A landscape with many peaks, sampled at points; each row gives a point and its height.
A climber steps from a point to whichever of its 2 nearest points has the largest rise for the distance, and stops where none of them is higher. Distance is the straight distance between rows; heights are no part of it.
j615 h=57: [132 101 135 131 100 157 165 135  74 131  57  95 102 197 144 120 131 177
 108 112  48  73 139 115 146 123  94 141 135 114 131]
j227 h=701: [103 111  94 126  86 200 174 106 112 111 114 148 168 126 118 134  73 133
 120 167 160 117 131  52 131 153 166 150 129  92 150]
j233 h=555: [180 166 150 120 143 111 163 127 133 176  84 156  93 199 121 163 126 140
 102  93  96  85 123 102 144 105  51 176 140 124 106]
j624 h=127: [102 109 108 130  63 168 140 177  73  90  89 170 150 152  92 119  97 140
 159 187  97 120  96 127  94  96 129  91 118  90 150]
j309 h=586: [ 76  79 189 136 171 152 137 148 168  89 147 116 195 156  91  67 142 141
 142 113 169 113 117 120 100 142 163 149 125 126 176]
j392 h=147: [134 133 119  62 127 170 103 124 198 156 168 116 170 169 106 123 156 103
 188 114  91 136 126  67 138  85 163 114 120 107 131]
j444 h=85: [168 157 157 135 122 132 129 137  71 142  72 127 121 120 138 145  82 117
  83 128 101  99  85 102 109 159 129 154 123 128 112]
j267 h=261: [175 166  81 139 171 143 119  80 101  98 128 138  96  89 119 176  59  77
  86 118 147 140 126 132 143 150 139 140 123 138  96]
j289 h=671: [221 137 161 129 103  75 135 118 142 134 130 136  91 117 157 149  95  86
 141 115 111 128  94  89 137 100 130 165 125 140 111]
j250 h=459: [114 114 160 167 145 125 166  93  85  60 124  66  98 125  91 148  96 142
  69 106 122  90  93 136 119 143 122 160 172 159 102]
j601 h=265: [172 102 115 116  83 184 141 134 124  86 121 114 116 127 124 124  94 109
 134 155  58 108  95 118 129 109 118 122 132  94 106]
j202 h=605: [118 100  74 179 125 105 102 111  94 114 123 132  76 140 163 135 124  79
 147 165  75 144 126 175 138  93 172 113  99 119  89]
j425 h=620: [ 99 142 131 167 137 130 138 127 101 123 111 127 110 191 115 113 152 129
 136 143  70  95 128 158 172  75 105 114 127 127 100]
j735 h=297: [119 155 136 114 175  79  99 119 173 135 167 125 155 130 125 111 164  98
 191 145 147 133 128 157 146 101 155  76 124 116 106]
j404 h=552: [ 67 134  93 141 145 171 151 134  58  70  99 110  94 178 116 105 133 147
 133 129  89 119 139 169 149 123 139  80 147 157 169]
j785 h=410: [125 140 123  98 124 157 178 150 167 188 174 140 172 140 131 139 159 111
 133 114 134 104 132  83 179 114 134 155 101 102 122]
j423 h=389: [138 138 104  95 103 132 158  95 203 182 154 116 142 136 131 160 136 109
 153 120 133 118 141  78 202  93 126 156 111 105  94]
j652 h=341: [ 18 129 147 126 150 118 170 175  87 105 124 127 170 180  90 126 155 154
 130 133 150 124 118 130 111 110 149  79 138 139 194]
j796 h=437: [ 87 128 115  73 124 162 145 169 137 167 166 105 198 142 118  88 165 120
 155 162 144 140 136 122  94 142 181  77 126 110 145]
j703 h=694: [133 113 120 145 132 154 155 132 112 146 141 113 107 181 161 130 160 122
 133 116  51 101 159 143 213  78  77 136 116 110 107]
j771 h=476: [ 50 125 151 171 139 122 119 151  97  99 107 137 123 163  75 114 136 145
 147 157 110 101  75 165 126  82 121 102 129 122 122]
j640 h=633: [148 155 162 131 143 108 116 151 145 135 149 172 168  92 115 160 168 172
 118 132 226 124 200 154  93 156 104 103 137 163 164]
j812 h=34: [101 164 174 103 151 155 192 190 136 155 149 131 129 186 102 136 198 174
  88 113  85 104 120 149  93 138 131 126 156 172 146]
j512 h=616: [194 115  81  88 147  99  92 125 167 164 129 165  54 176 143 129  96 112
  96 105 102 197 167 167  87 148  73 122 126 137 121]
j643 h=43: [134 114 181 121 102 108 160 167 155 157 113 119 112 153 166 132 176 194
  92 109 110  84 116 142 151 134  68 167 125 127 138]
j479 h=660: [ 96 117 110 115  98 191 186 122  66  56 112 112 166 106 115 154  49 134
 100 159 158 133 117  89 137 161 136 116 140  98 163]
j948 h=210: [151 122  83  60 132  90  57 100 198 140 175 101 118 129 152 140 176 102
 175 130 104 169 119 127 138 104 182 112  97 137 121]
j374 h=624: [171 119  83 135 181  90  69 147 132 140 139 194  79 140 176 132 149 111
 135 121 126 157 147 186 166 143 144 120  71 153 108]
j129 h=117: [122 101 112 133  73 139 138 154  62  72 108 145 125 117 111 136  79 107
 161 184 116 135  79 102  95  83 146  99 146  97 152]
j226 h=449: [ 89 111 134 146 111  92  96 129  88 163  86  81  99 139 111  89 120 123
 145 133  71 137  89 163 113 110 138 114 108 139 105]
j445 h=719: [ 71 105 127 155 112 113  59 101 132 110 121 112 138  46 116 124 127 129
 163  93 154 161 156 151 122 127 128 104 112 137 143]
j388 h=229: [166 109 107 135  92 128  69  98 169 116 120 138  97  87 142 136 115 128
 142 142 104 147 118 140 109 113 132 138 123 109 107]
j604 h=661: [146 157  95 119 114 181 148  92 129 129 135 129 146  91 142 137  75 114
 122 151 162 152 131  54 136 164 161 155 140 126 134]
j712 h=30: [108 182 133 121 130 154 194 158 135 147 161 134 135 170  96 149 192 164
  86 158 133 102 148 150  88 135 118 114 178 140 123]
j258 h=269: [115 170 139 142 139  63 110 147 141 132 149 162 141 132 150 131 167 101
 171 154 134 139 135 174 168  81 121  72 110 135 113]
j251 h=705: [ 82  92 129 139 124 128 202 132  95 126  94 140 186 190 102 112 136 159
  75 121 105  88 120  73 106 136 162 195 125 122 150]
j124 h=578: [166 111 178 147 154  78  95 108 173 115 132 144 140 144 137 111 143 118
 173 109 177 100 120 127 139  97 142 155 141 125  91]
j706 h=629: [146 148 160 139 131  35 108 120 133 135 125 147 156 127 180 117 167 148
 142 109 183 126 186 147 132 141 122  96 152 144 135]
j174 h=444: [ 75 138 122 163 159 128  91 120  75 141  82 163 153 113 120 133 115 144
 137 130 200 138 117  86 107 153 172 151 142 144 155]
j346 h=379: [ 50 157 125 124  97 106 168 168 102 166 138 153 183 116 111 120 124 109
 119 142 145 151 104  92 112 125 156 112 106 129 183]
j737 h=710: [140 107 126 125 100  38  68 114 157 179  94 129 122  98 171 137 151 151
 143 107 129 149 144 164 156 134 109 121  96 135 105]
j80 h=104: [101  86 155 115 106 185 184 169 105  50 151 110 172 113  92  94  64 119
 118 120 112 133  82 102 131 152 151 135  98 131 191]
j745 h=575: [ 79 178 120 135 118 142 169 111 108 144 106 150 133 115  92 170 127 194
  54 139 158 108 123 116 109 183 124 152 158 145 117]
j881 h=275: [148 175  79 134 136 137 137  82 120 107 131 135 103  88 112 178  55  60
 131 147 124 145 103 104 148 105 145 112 130 110 104]
j801 h=209: [145  75  93 111  97 155  83  80 143 129 119  72  98  71 154 130  99 130
 134 133 103 151 121 104 129 154 177 156 122 131 118]
j220 h=631: [109 109 121 149 143 129 111 133  87 122 116 117 118 128 166 100 151 133
 146 118 145 109 127 140 151 138 183 138 140 143 131]
j87 h=655: [ 95  93 156 173  70 110 118 119  80  64 124 110 138  40 111 156  94 135
 122 133 159 138 139 115  89 111  73 119 140 116 144]
j666 h=487: [ 90 160  82 113 163 140 123 107 122 153 113 134 156 191 118 106 177 141
 141 175 115 113 174 163 126 126 120  77 151  89  78]
j927 h=421: [129 151 108 141 153 174 113 175 120 109 156 179 113 110  96 142 133  83
 164 179 123 125  65 142 125  79 139 114 121 114 117]
j880 h=520: [ 87 108 156 173 144 113 150 145 122  87 135 148 142 161 105 129 154 135
 145 143 166  72  95 139 136  85 130 144 150 110 112]
j89 h=521: [158 106 134  99 131  56  98 110 166 179  94  79  75 167 159 133 120  86
 167  88  72 152 121 132 135  88 111 154 114 138 118]
j693 h=504: [142 160 168 132 108 151 167 156 132 134 137 115 139 135 148 107 147 165
  87 125 139 142 160 107  86 160 108 135 154 149 182]
j838 h=335: [131 184 138 114 167 114  94 134 164 153 111 152 134 138 116 113 155 148
 128 116 141 149 165 174 125 139 103  71 109 145 155]
j58 h=355: [158 176 101 113 156 133 174 132 119 125 205 122 105  94  96 135 124  71
 106 153 163 152 111 144 115 122 123 124 156 139  99]
j913 h=409: [143 123 148 167 172 191  88 124 131  69 107 133  95  89 100 108 100 137
 127 100 135 127 101 137 104 147 131 154 134 136 145]
j16 h=697: [197 120 183 163  77  49 122 124 112 108 136 118 101  76 160 137 103  96
 132 101 116 131 100 121 124 108 117 156 123 148 112]
j285 h=759: [ 94 160 150 162 150  58 140 108  95 127 118 149 108 133  80 179 143 164
 105 111 163 104 116 155 128 122 120 141 171 182  97]
j161 h=652: [128 149  92 141 112 118  85 131 123 158 130 173 133  67 121 148 165 154
 115 178 178 131 146 180 109 152 113 111 131 115  99]
j73 h=750: [ 79 101 105 129 101 166 190 132 121 135 117 164 189 166  88 112 118 139
 102 148 129  92 128  82 126 125 142 160 115  85 146]
j466 h=658: [ 67  94 156 145 147 142 146 154  98 118  96 139 166 175 118  98 157 186
  99 110 126 104 106 105  93 169 173 176 148 161 164]
j924 h=607: [122 178  81 132 118 121 126 113  92 166 109 153 109 105 122 147 139 156
  80 162 156 130 148 153 114 168 119 130 147 128 100]
j926 h=726: [142 115 153 174  90  40 105 128  92 108 151 122 110  65 156 147 121  97
 157 106 149 140 130 142 132  96 133 145 127 155 118]
j648 h=693: [180 113 134  91 161  72 145 121 137 184 109 131  81 159 125 146 137 171
  86  90 150 113 127 140 155 150  77 180 142 195 116]
j361 h=711: [190 149 119 136 148 167 130 154 120 108 160 189 120  95 145 140 147 121
 127 157 203 117 131 128 119 140 145 154 157 137 132]
j63 h=596: [119 153 147 139 116  70 140 105 123 144 111 120 147 174 178  96 167 156
 133 127 161 116 182 124 132 135 127 107 168 123 122]
j617 h=489: [ 90  89 164 137 151 101  92 118 135 100 139 125 187 130 118 110 124 114
 187 150 198 144 113  88  87 112 169 116 164 108 136]
j255 h=330: [128 154 135 134 178  99 128 115 181 111 191 115 133 115  88 130 149  96
 148 130 197 153 158 178 119  98 115  87 140 143 124]
j128 h=434: [122 145 104  75 146 139 153 157 127 223 155 124 144 163 142 123 179 115
 145 113 108 124 131 112 171 120 121 135 113 126 105]
j323 h=50: [111  88 133 128 106 137 141 158  95 169  80 130 128 184 167 123 172 184
 116 121  85  66 128 121 160 129 107 156 118 108 127]
j162 h=491: [136 173 163 125 141 150 184 166 119 125 149 166 161 148 125 115 110 126
  93 128 140 137 109  65  91 156 134 165 137 144 176]
j894 h=574: [182 138 102  89 165 123 146 132 125 190 104 131  73 175 148 163 114 109
 110 106  66 122 126 136 158 119  44 165 129 131 111]
j832 h=654: [154  73 152 104  78  67  75 113 181 175  82 104 126 129 189 147 140 151
 155 127 116 115 119 123 135 109 106 157 125  96 113]
j691 h=142: [152  60 155  86  67 145 134 133 202  85 162  82 163 156 141  96 146 131
 183 132 106 118 142  94 130  87 144 124 136  95 149]
j686 h=128: [151  63 152  99  70 173 174 170 160 117 176  99 148 143 131 119 145 127
 165 112  70 100 118 108 177  88 115 139 107 101 135]
j543 h=664: [192 164 162 137 137 144 113 167 159 109 158 181 146 109 171 132 169 140
 142 144 189 125 175 148 115 141 132 114 133 130 171]
j504 h=563: [138 139  74  88 145 145 132  93 155 185 108 101  91 162 183 115 133 130
 115  92 116 159 188 135 155 155 112 138 134 127 143]
j252 h=184: [183 120 144 110 117 196 107 144 153 109 173  96 130  58 125 113 107 121
 121 134 127 187 124 110  70 175 132 144 136 142 155]
j544 h=627: [110 124 167 183  88 105 116 120  85  69 109 111 122  45 132 166  84 139
  89 112 115 103 108 151 150 137  86 119 111 119 120]
j555 h=242: [108 117  72 147 176 149  90  91  87 110 152 141 112  39 110 159 132 130
 111 111 203 150 177 146 106 176 123 152 134 163 121]
j552 h=684: [193 162  97  98 115  88 109 127 170 134 173 155 108 123 170 135 137  90
 130 122 132 205 189 137 106 125 138  87 125 156 150]
j977 h=299: [106 169 153 157 133 117 168  87 128 113 136 128 143  99  68 159  46  94
 109 128 170 142  98  75 119 116 110 147 137 118 134]
j766 h=195: [167 116 121  89 116 142  79 140 137 169 148 115 128  69 152  99 154 139
 127 127 142 183 151 144  66 175 137 133 136 152 140]
j130 h=537: [156 156 109  98 105  90 129  84 174 186  95 117 106 129 173 133 107 144
 108  92 136 175 189 120 151 147  87 125 125 142 150]
j809 h=600: [124  59 148 105  66 117  98 128 170 154  84 111 152 143 161 122 150 162
 159 145 103  99 105 115 135 107 122 137 110  78 106]
j653 h=99: [181 162 146 121 111 120  97 107 115 106 132 116 118  83 120 137  61  79
 130 121 100 196 103  73  60 127 135 135 153 145 142]
j971 h=775: [155 102  95 153 147 112 146 126 115 127 148 114  60 186 204 129 153  92
 126 115  62 122 165 162 180 102 113 155 103 122  96]
j654 h=435: [ 70 122 156 166 112 101 114 156  84 145  93 126 124 118  93 114 127 138
 136 146  96  99  55 147 129 111 136 136  95 134 111]
j396 h=290: [ 92 151 105 152 150 134 145  99  79  94 113 126 107  92  81 186  57  85
 120 151 175 143  79  83 132 100 126 113 145 104 122]
j118 h=425: [138 115 160 165 159 183 112 123 108  35 145 101 107  77 101 121  89 124
 101 111 130 145 119 142  81 144 103 133 162 144 153]
j305 h=344: [157 164 122 123 131 121 159 116 164 128 203 124 124  71  89 153 123  91
 120 142 206 160 152 142 132 117 120 120 142 149 118]
j359 h=420: [139 158  74  84 159 138 105 107 165 176 115 144 138 185 154 113 167 121
 142 156 108 159 192 153 108 134 112  75 141  84 103]
j228 h=659: [106 124 171 112 155 155 112 149 179 136  99 131 173 183 132 106 171 166
 158 123  93  87 156 152 147 126  84  82 109  87 143]
j356 h=136: [ 98 110 149 137  47 152 160 172 120 101 112 161 162 110  92 122 102 159
 105 181 113 118 107 130  84 124 110 104 111  85 160]
j650 h=585: [136 114 170 107  84  97 133 161 189 144 167  74 131 114 171 115 175 126
 148 132  94 147 160 169 138  93 107  83 106 129 154]
j148 h=155: [ 89  88  89 129  73 180 114 124 109 115 127 116 149  60 105 128 117 163
 118 192 167 130 135 143  99 158 135 109 141  90 130]
j321 h=716: [156 122 109 163 125  87  62 109 157 103 132 183 138  79 134 163 158 146
 134 149 192 135 188 182 115 132 104 108 127 107 101]
j41 h=695: [171 104  98 171 146  74 116 106 140 109 144 126  70 175 188 119 133  82
 150 112 102 133 156 159 149  92 148 139 112 118  87]
j965 h=284: [165 138 130  85 118 213 135 152 149 124 132 120 136 105 119 140  93 110
  97 137  67 119  71 110 123 141  97 124 107  92 117]
j764 h=366: [140 113 105  94  84 166 167  83 170 171 128  86 136 142 112 156  89 114
 125 129 101 112 132  59 172 105 115 163 129  73  84]
j570 h=721: [147 157 142 137 141  53 151 110 134 143 122 154  98 143  97 166 152 173
  82  90 158 109 146 157 152 139  92 146 156 207 103]
j312 h=308: [115 175 152 129 135 128 128 104 151 153 110 136 125  94  69 122  78 122
 110 101 137 146  92 107 123 142 109 139 112 147 129]
j783 h=106: [135 124 118 139  94 133  93 122  79 104 114 126 117  79 135 141  83  92
 158 150 114 165  95  75  80 119 183 124 145 132 158]
j794 h=488: [131 116 123 127 118  82 116 104 122 178  94  72  72 132 144 124 113 103
 121 119  65 141 101 150 129 114 110 145 110 130  92]
j878 h=365: [138 180 114  82 174 126  80 116 165 176  80 157 156 159 147 108 152 146
 151 123 138 139 171 132 135 156 121  75 111 115 140]
j81 h=131: [148 139 109 102 114 189 140 120 155 154 131 122 138 182 116 105 116 108
 162 105  78 139 142  69 127  83 136 117 141  99 143]
j515 h=553: [200  73  99 135 135  66  80  85 137 118 156 129  59  94 156 158  83  88
 116  76 132 172 157 140 124 154 145 170  91 165  97]
j525 h=318: [117 170 161 133 150 131 104 114 169 144 105 148 134 125  85 106 117 143
 129  96 168 141 141 130 117 126 109 120 120 148 148]
j410 h=458: [135 142 131 140 134 183  96 173 137 120 120 192 135 109 102 138 112 108
 166 142  92 110  57 104 139  98 149 137  92 105 130]
j215 h=481: [153 141 142 134 143 137 139 141 149 161 125 180 172 132 115 118 102 127
 113 127 176 142 114  51 105 166 155 211 123 148 144]
j984 h=554: [ 88 131 119 154  89 103 151 115 105 105 108 128 144 155 144 128 164 174
 117 171 162  92 168 146 123 121 123 102 179 103 123]
j627 h=252: [154 144  94 147 173 160 104  99  91  68 148 144 100  45 123 176  90 111
  78 107 164 139 139 158 130 180 111 137 129 146 108]
j349 h=626: [175 154 143  82  87  91 157 149 194 167 185  96 103  92 155 147 138  98
 122 119 102 173 128 146 157 107  89 106 105 148 142]
j123 h=588: [109  46 116 112  72 134 118 133 138 134 114 117 176 153 129 112 147 146
 180 166 116  81 111 124 150 103 166 132 115  73  87]
j521 h=628: [ 42 119 119 133 132 159 187 105  63  79 111  95 154 120  82 150  65 155
  79 138 168 143 117  78 114 170 138 129 151 134 166]
j730 h=535: [127 165 138 107 168 125  98 160 158 198  99 200 166 165 110 138 167 140
 160 138 121 105 113 131 172 112 101 118  80 113  98]
j991 h=92: [183 162 149 136 109 136  88 109  90 106  83 131 124  95 120 169  48  78
  97 144  94 142  76 109  68 140 121 122 138 105 104]
j441 h=625: [198 105 139 154 171  80  94 107 155 101 140 143 104 172 177 111 159  98
 168 112 149 109 147 148 147  98 153 144 145 124  85]
j854 h=466: [114 135 137 142 154 124 111 122 129 159 103 180 167 135 124 119 131 139
 140 131 207 118 121  83 126 160 179 179 123 131 129]
j434 h=388: [112 187 112 133 166 169 142 161 109 130 149 161 104 126  66 139 142 116
 107 180  98 125  79 177 103 116  98 110 133 133  96]
j472 h=455: [ 97 105 148 141 181  72 102 118 112  81 143 134 162 135 133 130 139 106
 200 156 205 144 120 111 110  95 150  67 174  89 133]
j891 h=676: [110 157 115 136 130 124 151 160 107 106 184 105 115 121 149 105 160  91
 137 142 129 161 150 165 125 104 139  75 147 146 164]
j212 h=617: [107  72 180 138 162 160 153 152 164 122 142 123 174 164 109  72 151 154
 105 102 142 105  99  92 105 157 152 200 114 133 155]
j781 h=640: [192 119 159 131 148 109 148 120 126 147 146 123 112 109 128 134 100  99
 119  97 158  94  78  87 157 137 144 209 121 152  90]
j409 h=198: [139 107 117 106 147  52  52 102 209 124 162 127 127 136 159 131 150 122
 152 130 109 194 190 196  93 152 115  58  93 103 105]
j695 h=193: [119  89  79 103  83 163 141  99  96 111 125  61 119  87 150 101  93 117
 123 139  97 148 125 121 143 157 168 114 127 129 133]
j101 h=590: [140 143 142 177 107 141 115 112 116  79  80 120  97 105 156 129  83 136
 110 107  75 119 120 142 157 132 105 115 110 122 151]
j583 h=361: [ 44 177 145 137 137 122 155 184  82 148 108 172 163 165 110 112 150 137
 126 128 124 123 104 113 107 121 150  93 123 137 186]
j863 h=561: [152  83 133 115 143 138  94 115 164 155  85  90  96 178 159 134 125 110
 181  82  72 109 128 101 165  82 117 167 120 106 129]
j135 h=490: [148 168 131 131 129 161 102 165 130 167  82 208 134 141 117 139 127 127
 150 133  88 113  86 104 143 102 117 136  82 110 123]
j539 h=517: [ 99 123 100 149  66 137 194  94  64  81  93 112 127 148 117 138  98 169
  91 174 136  91 150 124 126 127 119 122 172  99 116]
j861 h=67: [134 122 122 126 130 154 157 129  54 100  81  94  81 163 173 133 130 168
  68 118  59  87 122 136 132 175 132 143 153 149 118]
j372 h=720: [109  93  99 174 132 128 108 113  85  96 117 116 100 112 140 121 117  92
 164 143 137 117 109 140 156  98 182 128 127 128 125]
j532 h=595: [179 109  69  90 167 105 139 131 150 170 137 138  45 179 167 162 102  99
  96 111  84 161 155 171 150 146  64 165 104 143 104]
j339 h=174: [130 134 120  74  79 111  91 111 205 132 177 104 151 122 140 146 169 114
 174 145 112 139 119  96 137  94 171  96 109 123 137]
j773 h=551: [ 87 146 123 127 148 114 136 118 113 152 123 124 138 204 111 114 190 150
 134 170  89 102 139 175 141  97  97 100 143 120  66]
j381 h=613: [ 93 120 166 145 160 126 132 148  90 135  99 119 129 157 152  89 163 166
 128  90 132  97 109 121 135 157 173 163 139 167 149]
j608 h=725: [146 158 118 125 110 106 132 132 153 113 201 111 126  99 162 122 139  83
 147 130 146 191 191 135  97 108 139  75 150 147 172]
j789 h=441: [117 115 174 161 158 136 126 120  72  43 145  84 105  84  81 153  90 126
  80 111 132 117  84 145  79 140  95 151 178 152 111]
j54 h=539: [ 68  75 142 110 158 146 142 128 138  82 156  93 190 164 105  78 130 121
 185 137 179 121 134 106 127 129 183 103 139 116 156]
j900 h=673: [203 127 128  89 141  90 139 105 155 169 126 123  91 111 109 142  95 129
  78 102 146 145 125 140 138 154  63 155 127 174 110]
j784 h=118: [112 103 162 121 120 178 186 175 145 105 170  93 153 148 115  93 151 138
 132 113 120  91 127 133 158 116 133 127 110 127 161]
j507 h=39: [126 113 186  89 163 130 142 178 158 166 125 107 125 182 125 113 193 178
 110  98 105  96 109 151 106 145  91 150 143 144 134]
j286 h=780: [100 100 159 121 159 129 115 136 133 116  95 131 182 186 144  90 160 150
 188 121  97  77 144 124 156 123 141  84 121  87 128]
j966 h=211: [104 112 105 122 132 146  86  95 124 138 128  91 148  99 141  87 152 154
 113 128 162 166 184 154  79 187 140 114 154 135 134]
j925 h=601: [166 143  79 109 139 152 163  72 113 171 104  83  92 162 174 119 103 106
 108 112 113 128 170  80 144 150 149 164 153 125 114]
j386 h=536: [185 150 174 142 147 123 130 150 138 141  84 181 118 201 153 127 151 149
 133  94 122  78 129 105 137  99  92 167 142 125 128]
j619 h=580: [177  80  88 150 151  71  57 129 146 121 148 184  72 121 151 137 109 120
 112  76 141 169 180 177 138 163 120 122  67 169 115]
j674 h=638: [106  91 134 118 143 165  91 114 157 138  85 113 147 167 142  95 133 133
 191  90  99 103 129 101 178 110 163 122 100 106 135]
j302 h=154: [123  93 150 109  66 110 123 119 192 112 170  94 160 115 128 105 138 122
 165 140 141 134 120 105 129 102 155 119 136 114 135]
j855 h=298: [154 158 150  97 132 167 119 113 169 149 108 118 128  91 101 146  62 113
  95 106 102 142  62 101 129 154  93 150  95 117 114]
j298 h=781: [ 95 123 152 161 103  61  78 116 139 139 121 113 125  74 134 118 123 116
 160  98 131 150 123 149 152 106 135 113  99 148 131]
j195 h=589: [112 156 154 110 160 147 131 165 183 180 126 156 170 178 119 141 189 156
 148 142 110  93 160 154 167 114  86  93  91  98 113]
j12 h=485: [120 153  93  99 157 111 101 127 131 220 105 171 141 167 134 145 173 117
 164 151 107 113 122 136 182 105 120 120  93 121  67]
j777 h=669: [172 136 140 141 151  42  82 130 140 106 148 185 160  97 132 149 170 137
 146 147 211 127 185 177  98 135  92  92 144 142 113]
j416 h=223: [106 120  91 135 143  63  49 111 156 123 161 141 109 119 143 127 138 102
 152 120 115 194 162 194 109 128 146  82  90 135  93]
j987 h=549: [139 119 173 173 136  95 127 123 146 101 144 146 129 121 100 128 128 119
 141 133 188 103  98 128 116  93 128 164 149 125 111]
j968 h=653: [203 140 145 102 109  75 158 141 161 153 179 123  98  66 122 149 126 117
  81 116 148 149 134 166 152 136  61 120 102 175 116]
j914 h=484: [118 132 129 163 117 135 162  64 111 108 102  84  98 138 115 133  96 144
  84 129 123  95 134 122 132 137 118 151 162 120 102]
j242 h=123: [138 158 124 130  96 170 176 113 120 123 106 129 133 176 141  98  95 125
 129 115  96 118 158  77 133 106 122 124 147 105 157]
j762 h=712: [ 54 134 158 167 155  82 136 130  86  93 133 108  95 117  81 156 163 174
 112  91 131 133 110 168  90 125 126 121 183 194 129]
j173 h=519: [159 148 158 120  83 150 135 148 155 126 124 116 128 103 180 107 132 153
 113 113 120 163 176 120 101 148 101 104 129 132 191]
j115 h=545: [138 152 144 136 105 125 128 156 153 133 140 114 109  90 196 125 153 139
 113 111 107 155 186 176 151 139 104  80  95 140 179]
j701 h=678: [ 97  62 100 140  88 165 155 142 102 139 112 136 168 139 108 112 132 142
 139 154 126  68  98 111 152 128 168 171  99  81 101]
j360 h=256: [123 113 102 111 175  79  57 108 170 122 167 121 129  96 138 124 156  96
 182 113 139 166 124 167 144 123 190  99 100 145 105]
j668 h=397: [ 77 137 115  96  64 110 157 167 131 180 146 146 194 123 120 110 142 115
 144 173 122 143 105  92 112 113 171  87 103 106 153]
j960 h=144: [ 91  78 141 145  80 164 143 148 104  96 123 130 166  90  78 119 111 185
  88 179 151 106  97 141  75 157 115 139 133  95 136]
j241 h=76: [127 138 138 122 134 157 154 131  48 109  79  91 125 131 148 157 101 136
  55 124  76  78  81 124 143 188 146 135 133 141 111]
j143 h=677: [ 60  89 134 166  95 124  96 106  93  93 121 106 149  41 119 147 100 143
 147 119 181 153 146 101 115 125 121 117 131 129 162]
j584 h=173: [109  76  67 113  95 186 128 116 111 118 123  82 111  96 130  95 136 152
 109 166 109 126 137 172 129 165 144 111 126 108 112]
j133 h=390: [ 97 151 145 177 191 155  81 118  97  87  98 155  97  80  83 143 108 147
 120  79 158 124 110 143 125 149 125 142 127 171 161]
j256 h=368: [124 186 111 108 171 184 181 142 122 126 185 122 108 108  73 149 122  94
  91 146 129 114  77 146 130 137 116 129 137 138  96]
j342 h=246: [184  98 100 131 107 140 104 127 133  95 138 115  72 104 152 134 103 102
 112 155  57 145 106 162 100 127 120 137 122  97  85]
j480 h=598: [ 48 150 119 139 128 135 168 105  81 127 121  98 139 100  95 134 105 162
  77 116 153 129 117 107 123 180 147 132 145 157 150]
j978 h=483: [ 69 122 113  86 161 153 130 129 133 152 161  91 167 139 112  79 147 106
 174 129 156 140 113 114 135 136 192 103 135 138 131]
j109 h=524: [209 123 145 135 143 152  96 124 157 139  74 158 104 165 172 121 121 125
 164  92 122 105 139  89 142 103 124 174 126 115 131]
j261 h=645: [185 150 105 108 107  92 116 131 142 143 140 140  81 142 174 119 130 106
 111 125  89 183 158 158  81 126 102 108 137 128 131]
j873 h=762: [188 153 115 137 180 124 123 150  94 121 151 175  92 102 131 137 147 125
 107 122 152 119 113 162 137 157 135 155 134 178 114]
j166 h=230: [ 99 110  94 134 174 152  88 117 109 126 174 113 131  63 121 122 162 134
 134 133 206 150 151 163 105 170 155 135 145 149 122]
j920 h=325: [ 36 114 114 113 126 145 226 164  87  89 147 132 175 198  69 124 143 144
 130 142 150 112 133 113 128  94 143  98 130 118 183]
j440 h=116: [ 77 177 137 147  88 136 186 121 104 127  86 127 136 178 111 116 111 154
 104 114  93 106 145  95 143 117 106 102 139 127 169]
j621 h=175: [167  91 173 119 107 209 147 165 170  94 170  99 152 105 116  88 115 141
 123 147 129 145 117 104  80 154 130 150 134 124 167]
j805 h=350: [141 112 111  96  91 182 188 116 118 166 121  95 156 171  93 143  72 117
  99 103  57 104 121  53 158 115  95 148 115  65 114]
j91 h=411: [103 137  99 160 185 119  48 100 100 146  77 159 121  96 100 129 125 139
 144 108 179 126 125 155 123 152 156 142 116 152 122]
j328 h=110: [113 101 160 137 116 163 193 147 121  80 159  98 152 126 118  94  91 106
 119 106 120 101  87  82 148 127 153 161 115 129 163]
j458 h=696: [181 140  98 142 156 111  97 153  92 143 135 173  81  93 160 142 134 100
 139 118 112 134  99 157 165 136 152 145  85 164 109]
j986 h=612: [ 97 143 101 154 158 164 155 153  96  73 154 115 100 165 147 103 168 133
 128 144 106 123 162 182 160 110 136  75 145 148 163]
j839 h=632: [162 177  96  96 127 140 167  78 131 162 141 107 121 111 142 134  85 100
  98 121 155 164 158  70 144 163 139 152 146 148 115]

Where does a climber stop that starts at each point below?
j58 => j286
j712 => j285
j252 => j971
j174 => j285
j342 => j971
j583 => j73
j386 => j608
j472 => j73
j861 => j971
j396 => j971
j913 => j321
j805 => j286

Call two points neighbours if one is among the 2 nearest of the other. Go from one point of each pair to the other, from neighbour to neighbour, staying as high as possible. Name the lowest point that can't be avoided.
j372, j286 => j109
j372, j73 => j381
j608, j298 => j404
j227, j873 => j745
j971, j73 => j202
j971, j298 => j123
j321, j873 => j640
